Points on a hilly landscape, in no order, each with its height.
From any point a ball rolls to the lowest of the 2 points nearest to it. It stops when none of these is lower. Distance is the straight distance between rows; heights are no part of it.
guzis: [  0  19  -5  28  -5   2  -5  15  -2   3   8  -4 -14 -19   9   7  18   3
  21   3 -23  18  -2  10  -1 -17 -11   6   9]  height 451
Mus: [ 16 -16 -16  -1  -3   8  -7 -10 -32  -3 -13 -11  -9   5  -5   3   1   4
  12 -10   8   7   2 -32  12  -7   1  12   0]  height 243
luv: [ -7   7   6  18  -8 -15   2   2  16 -15  17 -19   7 -10 -11  -2 -18  -7
  -8  -2 -16  15  10  21  10  -5 -15 -24 -11]  height 574
nur: [ 14  -6 -26   6  -1  -5   8  -7 -18 -11 -19  18  14   7  -7   2  -9  14
  -2 -15 -11  -1  -7 -13  26   6  -1  -2   7]  height 407
guv: [ -1   6 -12   0   6   3   6   1  -6  12 -21  -1  -3   6   1  -7 -13  -2
   2  -7 -15  -8  -4  12   4   4 -10  -8  -6]  height 248
Fab: [-10  29  14   6  -1   3  11  17  18   1  16   7  33   5  -3  -3 -17 -13
 -10  19  -2 -16  -5  28   8  -8  -6 -24 -13]  height 478
nobuz: [ 10  -5 -18  -3   9 -11  11 -21 -13  -5  -9  14  23  10  -1  -1  -9  10
 -15   0  -4  -2   3  -3   8   3  -3  -9   3]  height 470
lirov: [ 11   5  -5   6 -20   4  12  -6  17  -3   2  13  -1  -6  28  22  20   9
 -12   4  -4   1 -12  13 -19   7   5  13 -10]  height 590
fedo: [  2  -9   8  -5  -2   9 -12   6   8  12 -17 -10 -25   0  -9  -6  -8  -4
   7   5  25  -6  -8 -11 -22   1  20  26  14]  height 175
lafa: [-11  -3  -4   6   5  -3  -6  -4   0   4   8 -13  -6 -15  -7  -1  -1   8
  10  -4  -3  15   3   6 -12  -1  -6   4   9]  height 378
lemed: [ -1 -12  -8  -3   6  -1   5   4 -21  -1  -5 -16  -7   2 -25  -6 -19  -1
   7  -3  -8  12  -5 -24  -6  -8  -7   8  10]  height 393
Nupak: [ -5 -23  -8  -1  11   6   0  -8 -11   0 -11 -30 -17   3 -14  -2  -1  -1
   5   9  -3   5   0 -17 -16  -4   1  15   1]  height 435
Pudag: [  6  10   2  -9 -16   4  -4  16   8  15  -6  26 -14  -4  19   0  18   5
   9  -6  11  -9  -5  -2  -8   6   9  12   9]  height 544
neveb: [  7 -15   4 -20 -10   5 -12 -15  -1   4  -6  19   7   3  15   3   3   4
 -13  -3  23 -26   1 -17   3   6   7   4 -10]  height 592
Vas: [-12   6  14 -12   3 -11   2   0  18   5  12  14   9   5  -7  -4  -3  -9
 -10   0   6  -4  -1  13  -1   5   0 -15   1]  height 525
ribin: [ 10 -22  -3  -5  -1  22 -12  -7 -27  -7 -21 -25   1   5  17   3   8   9
   8  -9  20 -19  11 -28   4 -10  -2   5 -21]  height 636
Sofi: [ 11  17  -1  23 -18   1   1   3   2   1   7   8 -19  -5  21   5  39   6
   6   4 -14   5  -4  10  -4 -12   0   9   3]  height 484
fuv: [ 12  -7 -18 -12  -7  -2   0 -12  -2   6 -13  24   5   8  18   5   0  17
   2  -7  16 -14  -2 -12   0  -1   5   1  -4]  height 613
gad: [  4  19  -4   4 -16  -1   7   8  11   7  -3  26   2  -8  16  16   3   4
   3  -2   0  -4  -9  18 -10   8   9  13   4]  height 570
mep: [ -6  18 -12   5   2   5   4  20 -20   2 -16   3   5   3  -3  -8 -14   6
  23 -20  -6  -6  -8   0  10 -13  -7   5  11]  height 428
Libul: [ 17   2   2  -1  -3  11 -14  -5  -3   9 -25  -6 -30  -4  21  -2  31   7
  16   0  15  -5   7  -9  -7  -8   7  16   1]  height 186
fof: [ -2   3  14  -6 -12  -2  -9  16  20   5  18   1 -16  -9  26   3  16   6
  -5   6   0  -1  -7  25 -13  15  -3   6  13]  height 290
lobef: [ 13   8 -10   7  -4   2  -9   5  -7   4 -14   6 -22   3  -5 -13   8   5
  29  -9  22  -4   5 -24   2 -13  23   8  22]  height 588
Navid: [ 12  -1  -8  10  -1   9   0  -7  -8   5 -15   2 -11  -8  20   9  38  13
  17  -2   0   4   5 -13   2  -9   0  13  -6]  height 244
tup: [  4 -11  18 -14   1  -7  -2 -19  18  -1  12  10  15   3  15   8  14  -4
 -26  11   6  -2   9   7   2   9   3  -8 -22]  height 547
gurel: [  8 -18   1 -15  10   9  -8 -19 -13   1 -10  -1   9   4   9   1   9   1
  -1  -4  21 -24  18 -16   7   0   1  -1 -20]  height 609
bidu: [-17  16  21   7  13  -4   1  20  10  -5  25 -14  10  -3 -14  -2 -25  -9
   2   5   8   0   5  16   1  -6  -7 -14   1]  height 404
sut: [ -1  22  10   6  16  -7  11   2   8 -11  18   0  10   4 -18  -8 -12 -22
  -4  10 -16  10  14   7  14  -1   0 -33  -1]  height 200
zodav: [-14 -12  -5  -5   8   2  -7 -16   1   3  -3  -7  -2  -8   4   6  15   6
   1  -3   0   0   8  -6  -8  -1  -5  -1  -5]  height 349
bemib: [ -4   7  -7  14  -8  -8  -3  -2   4  -4   4  -1  -1 -15  14   5   7  14
   3  -6 -16  15  -6  16  -7  -5  -4   1  -3]  height 411
Batis: [  2   6  -3  12 -20  -4  10   1  32  -9   4   2  -1  -1  22  19   6   7
 -22   5 -12   1 -17  33 -14  16   3   0 -13]  height 603
vozi: [ 10   6 -30  10  -8   4   0   8 -14  -2 -22  15   0   0   6  -6  -3   9
  19 -17 -17   7  -9  -8  11  -7   3   1   9]  height 278
kuni: [  2   3  -7  -1  -3 -11  -3  -5 -17   3  -1   8  -6   2  -1  -5   2   8
  15 -13  13  -3   0 -16  -4  -1   7  10  17]  height 550
Tinul: [-10  -3  16  -2   1  10  -8  14  11  10   2 -16 -30  -4  -3   0   9  -4
   1  19  11  -7 -15   6 -30   6   6  25  16]  height 228
riva: [-11  14  21   5  -1  -4  -6  23  19   2  25   5  12 -13  -1   9 -21  -4
   2  -3  12  -2  -1  29   2   9  -3  -3   4]  height 364
vot: [ -7  10   0   6   9   4   0  21 -16   7 -17 -14  -2  11 -20 -13 -26   2
  23 -15  16  -9  -8  -4   8 -10  -4   4  13]  height 527
sidu: [ -2 -24 -10   0   6   7  -6 -10 -21  -7   4  -7  12 -14  -8  12   4   6
  -2  -2 -15  19   6 -25  16   0  -9   5  -9]  height 227
Logu: [ 14   0  -7  -3  10  -5  15  -9  -9 -10  -9  16  23  10 -28 -22 -10  -3
  -8   7 -27   8  -2  -3  26  -4  -8 -23   0]  height 28
sidor: [  5 -15  12 -21  -7  17 -16  -6  -6   7  -3  -3 -12   2  22   2  20   0
  -5   1  27 -22   6 -17  -8   6  12  18  -5]  height 575
dolet: [ -2   5  -8   2   2 -10  12 -11  13   0   2  13  18   4  -6  -3  -8  -1
 -12   8  -6   6   2  13   5   2  -6 -19  -6]  height 504
pida: [-11  22  -3   7  10   5  16  13  -6  -6   8  11  36  13 -10 -12 -27  -2
  -6   1  -6 -17  -7  25  13  -3  -1 -13  -3]  height 413
ramad: [ -1 -12  -6  -4   9  -2   5  -2  -9   5 -14  -2   5   6 -19 -11  -7  -5
   1  -2 -29   7  -3  -2  15   1 -15 -11 -10]  height 160
bot: [  3 -10  -5   4 -18  -6   2 -15   7 -19  17 -17   2 -10  11  11   7   5
 -16  -2 -17  15   7  10   3   2 -10 -14 -22]  height 29
Fona: [-11  16  19  13 -10   0 -15  29  17   4  24   8 -11 -18  17   8   3  -1
   7  -4   7  -3 -11  26  -6   4   0   9  11]  height 322
mel: [  6 -23  -1  -1  -6  19  -8   4  11   8 -21 -19 -27   1   6   5  18  -5
  11  15  32  -8  -7 -16 -17  -6  27  30   7]  height 106
nozi: [ -4  -3   4 -16  13  -9   4 -11  -3   6  -7   2  -3  17  -9  -7  -6  -5
  -7  -4   8  -4  10 -15   1   3   3  -9  -4]  height 509
Kan: [  0  -6 -20   3  -2  11  -2  -1 -17  -2  -8   9   4 -16  -4   6   0   2
   9 -15 -28  16  -3 -15  11   2  -6   5   2]  height 126
Nuri: [  8   8  15   0  11 -12   7 -14  16 -13  21  -8  -1   5 -15   0   3 -14
 -13  11  -7  21  20  -5  11  -2   4 -26 -12]  height 143
Vapa: [  4 -18  -7   1   3  10 -10  -4  -7  10 -23 -20 -24   8  10  -1  13   4
  14  -5  23  -3   4 -20  -3  -8  10  13  -1]  height 108
lufa: [ -3  -1  13   1   1  -9   4 -16  10 -11  18 -18  -3 -10   0   6   7  -7
 -17   2  -3  12  16   0  -7  12  -1 -14 -11]  height 94
Fenan: [-11  -8   8  -6  13   0   6  -4   4  10  -2 -24 -16   8 -19  -9  -8 -15
   0  13   2  -4   0   2 -23   1   2   7   5]  height 458
doli: [  1  -9  13 -25 -13   7 -14   8  12   6   5  15 -12 -14  15  -1  14  -2
  -2   1  14  -8  -2 -14 -14  15   5  15   8]  height 562
nomod: [ -3  10  28   0 -12 -19   2  11  33  -5  21   3  11   2   3  -4  -7 -17
 -18  11  -3   3   7  21   1  12   5 -23  -4]  height 540
badi: [  2 -10  -1   0  16  -9   1 -12  -5 -12  13  -5  10  -5 -19   7  -2  -5
 -12   2 -13  25  14 -14  22  -1  -5 -15  -8]  height 203
Pur: [ -8  21 -13  19  -9  -5  14  11   0  -9  10   9  30   4   2   0 -27   3
  -5   1 -17  -7 -19  26  -5  -7  -3  -3  -7]  height 309
vusak: [  3 -10 -13   2  -1   5  -3 -18 -10  -5 -14   7  14  -9  18  10  20  13
   3  -7 -13   1   1  -2   0  -3  -5   8 -19]  height 305
Vofas: [  8   6 -23  11  -1 -11  18  -6  -8 -16   1  18  33  13 -21  -7 -19   0
 -16   3 -21   3 -15  16  15  -2  -2 -10   4]  height 198
beb: [-14   7   8   6 -11 -14  -2   8  31  -9  16 -13   2  -6   6  10  -6  -4
 -14   1  -7   7   4  38   0   3  -8 -22  -3]  height 555
kasat: [ -4 -12  25 -25   0   3  -4   1  21   9  14   7  -1   1  -1   1  14 -19
 -25  16   7   0   8  -3  -2  20  -1  -7  -5]  height 539
Numad: [  9 -26  -7 -11  13   0  -1 -13 -25  -8 -10 -12  -1  16 -24  -7 -10   2
  -4  -5  -4   9   4 -30  15  -4   2   2   3]  height 332
duvi: [-15  20  -4   2   9  -1   8  14 -14  -2   5   6  15   1 -10  -4 -24   0
   6 -10   0  -7  -1  11   5  -3  -9  -6  10]  height 486
reg: [ -1   4  12   6   3   4 -10   7   5   6   9  -5 -31 -10  11   6  20   3
   9   6   5   0  -6  12 -17  -4  -5  15  15]  height 261
geta: [-12   7  12 -12  16  -2   6   7  -6   9   0  -4  -8  10 -15 -16 -19  -8
   6   0  10 -11   2  -4 -11   8   7   3   9]  height 481
ludob: [ -6   9  10   5  28  -4  11   4  -1  -7  13 -11  12   7 -38 -11 -23 -14
   0  16   0  14   9  -6  10  -2   0 -18  17]  height 263
roge: [ -4 -28   4   4   9  11  -7 -14 -19  -1   0 -28  -9   2   3  16  14   1
   4   7   9   4   8 -24  -9  -9  -2  23 -19]  height 464
zilon: [  5  -8  21 -30   4  -1  -5  -5   8  14  -4  11  -2  14  -7 -15   2 -19
 -14  10  15 -10   6 -10   3  16  11  -8   6]  height 530
pid: [  0   3 -21  10 -14  -9  10   5 -12  -3  -4  12  20   9   0  -1 -18   8
   0  -4 -21   4 -14  12   6  -7 -12   3   5]  height 133
kina: [ -8  16   9  -4  -3   0  -4  11  -2  10   6  16  -9  -1   0  -5  -6   0
   8 -11  13  -8  -7   0  -8   3   0  10  14]  height 515

Two balls start at each pair of points below. Name the first point that both come to, or write -.
Nupak / zodav | Vapa
guzis / Fona | mel
bidu / Fenan | mel

Call two points neighbours if one is among the 2 nearest of the other. Go from one point of each pair to the other, from neighbour to neighbour, staying as low as possible. Name the highest point that can't be avoided.
pid / Logu | Vofas
Kan / mel | bidu
Pudag / Logu | lobef
bot / Kan | sidu
